Each scene shows the same named points in several views. A view is turned or mirrored, and shifted as a whole, has a little noise and may leave points out.

Scene 1
View 1
<121>: [ -4  28   5   5  29 -12  -6 -19  19  28  19   8  28 -39  15  10  72  -7]
<138>: [  4  -2  13 -38   6 -45 -19 -42  15 -11  14  31  20   1  32  26  40  31]
<13>: [ -9   8 -20 -18  22 -20  11   0  10  11  17   9  -5 -24  -1  -4  38  13]
<110>: [ -6  -7 -23 -46  17 -33  -1  -8   6 -11  15  32 -15  -9   1  -3  16  36]
<89>: [  5  28 -17 -19  33 -25 -26 -27  20  14  13  36  11 -36  15   8  63  10]
<80>: [-17 -46   0 -59  -8 -42  49  15 -15 -33  18   8 -15  20   3 -12 -23  51]
<176>: [ -8 -29  29 -21 -10 -37  42  -6  -5 -10  21 -13  25  13  24  12  16  29]
<75>: [-15 -19  31   8  -5 -18  61   9  -9  12  22 -42  33  -1  15   2  27   9]
<144>: [-12   3  11   6  12 -12  31   2   6  21  22 -18  21 -21   9   1  48   3]
<178>: [-12   3  15  16  11 -11  45   5   1  26  24 -30  25 -22   7   2  47  -7]
<27>: [-15 -39  24 -13 -11 -30  55   5 -10  -7  22 -29  22  12  19   1  10  22]
<213>: [  0 -14 -18 -46  13 -41   3  -8   4 -15  15  25  -5  -5   8   0  17  38]
View 2
<213>: [ 10 -15  63  16 -49 -42 -26   4 -16 -18  21  15   7 -18 -34  39 -24  14]
<176>: [  6   2   7  29 -37 -66 -20  17 -25   1  35  23  11  -1 -11  23 -55 -16]
<138>: [ 26 -26  37 -28 -61 -40 -43  -4 -34 -12  23  20 -14   2 -19  39 -48  20]
<75>: [ -4  23 -27  39 -27 -43  17  23 -26   6  35   9   4   5  -7   5 -44 -26]
<89>: [ 26 -16  61 -26 -61   0 -25  -7 -25 -26   5   8 -18  -9 -38  38 -12  32]
<27>: [ -2  14  -4  50 -34 -68  -5  21 -27   1  39  18  17  -6  -5  16 -47 -22]
<178>: [ -1  18 -25  17 -34  -5  25  19 -22  -3  11   2 -16  10 -12   7 -29 -13]
View 3
<176>: [ -3  30  43   3  13 -17   0  12  22 -14  26 -65 -23  10  15  -8 -28  36]
<144>: [ -7  -1  16  12  -7  15  15  25 -11 -20   7 -24 -18  16 -10  14 -22  -1]
<110>: [ -1  12  20  19 -69   1 -34  14 -34   8  20 -17 -10 -16  23 -26  -4  32]
<75>: [ -6  17  34   2  22  -6  20  17  21 -23  16 -58 -20  21  -2   6 -32  20]
<178>: [ -7   5  23   3   5  12  20  25  -1 -26   8 -33 -20  25 -13  24 -29  -1]
<138>: [  2 -16 -16  19 -13   3 -28  -4 -31 -11  16 -13 -23 -29  34 -43   2  30]
<121>: [-11 -26 -11  18 -11  27  15  18 -30 -27  -9   6 -21   7 -10  13 -13 -11]
<213>: [  1  14  19  11 -52  -1 -35   7 -25   9  23 -25 -15 -16  26 -30  -8  32]
<89>: [ -6 -34 -12  20 -39  27 -16  11 -50 -14   0  16 -15  -6   3  -9  -1  -1]
<13>: [ -4   1  18  17 -46  13 -14  24 -26  -3  10 -14 -10   3  -2   2 -14   7]
<80>: [  1  52  60   1 -38 -23 -19  16  14   8  34 -70 -14   4  27 -19 -22  48]
View 4
<178>: [ 18  32  29  -8  24 -11  -8  52  20  13 -10  37  14   1  -3   5  -3 -26]
<89>: [-23   6  42   3  -2   3 -36  50  54  -1 -16 -12  18  41  63 -19 -37 -15]
<110>: [-14 -20  19  42   6  21 -27  64  32  -1 -11  18   0  77  68  -6  10  -7]
<144>: [ 12  22  30  -4  23  -6 -11  49  25   8  -9  28   9   8   8   2  -6 -26]
<80>: [ 20 -21 -18  52  29  22  -7  71  -3  13  -3  60 -12  53  13  20  50 -18]
<213>: [-10 -19   6  45   6  24 -31  64  21   2 -12  22   0  68  59   2  11 -14]
<121>: [-10  30  49 -17   6 -11 -25  42  49   3 -16  -3  19  12  32 -15 -38 -26]
<75>: [ 28  30  -5  -4  18   1  -6  53   5  17 -11  54  17 -29 -35   9   2 -41]
<27>: [ 22  -1 -21  38  14  21 -12  58   3  10 -13  54   6  13  -8  10  26 -33]
<176>: [ 11  -6 -29  39   0  22 -21  61  15   7 -13  41   9  16   7   0  12 -36]
<13>: [ -1   8  40  13  22  -1 -16  57  31   7 -13  17   9  47  47   3  -1 -10]
<138>: [-18 -13 -15  31 -24  28 -45  49  46  -3 -20   4  14  36  47 -21 -24 -30]

Which points are out of place in each view (at most two, in the order of its rows)? Write none if all are in place.
view 1: <80>
view 2: <89>
view 3: <176>
view 4: <75>
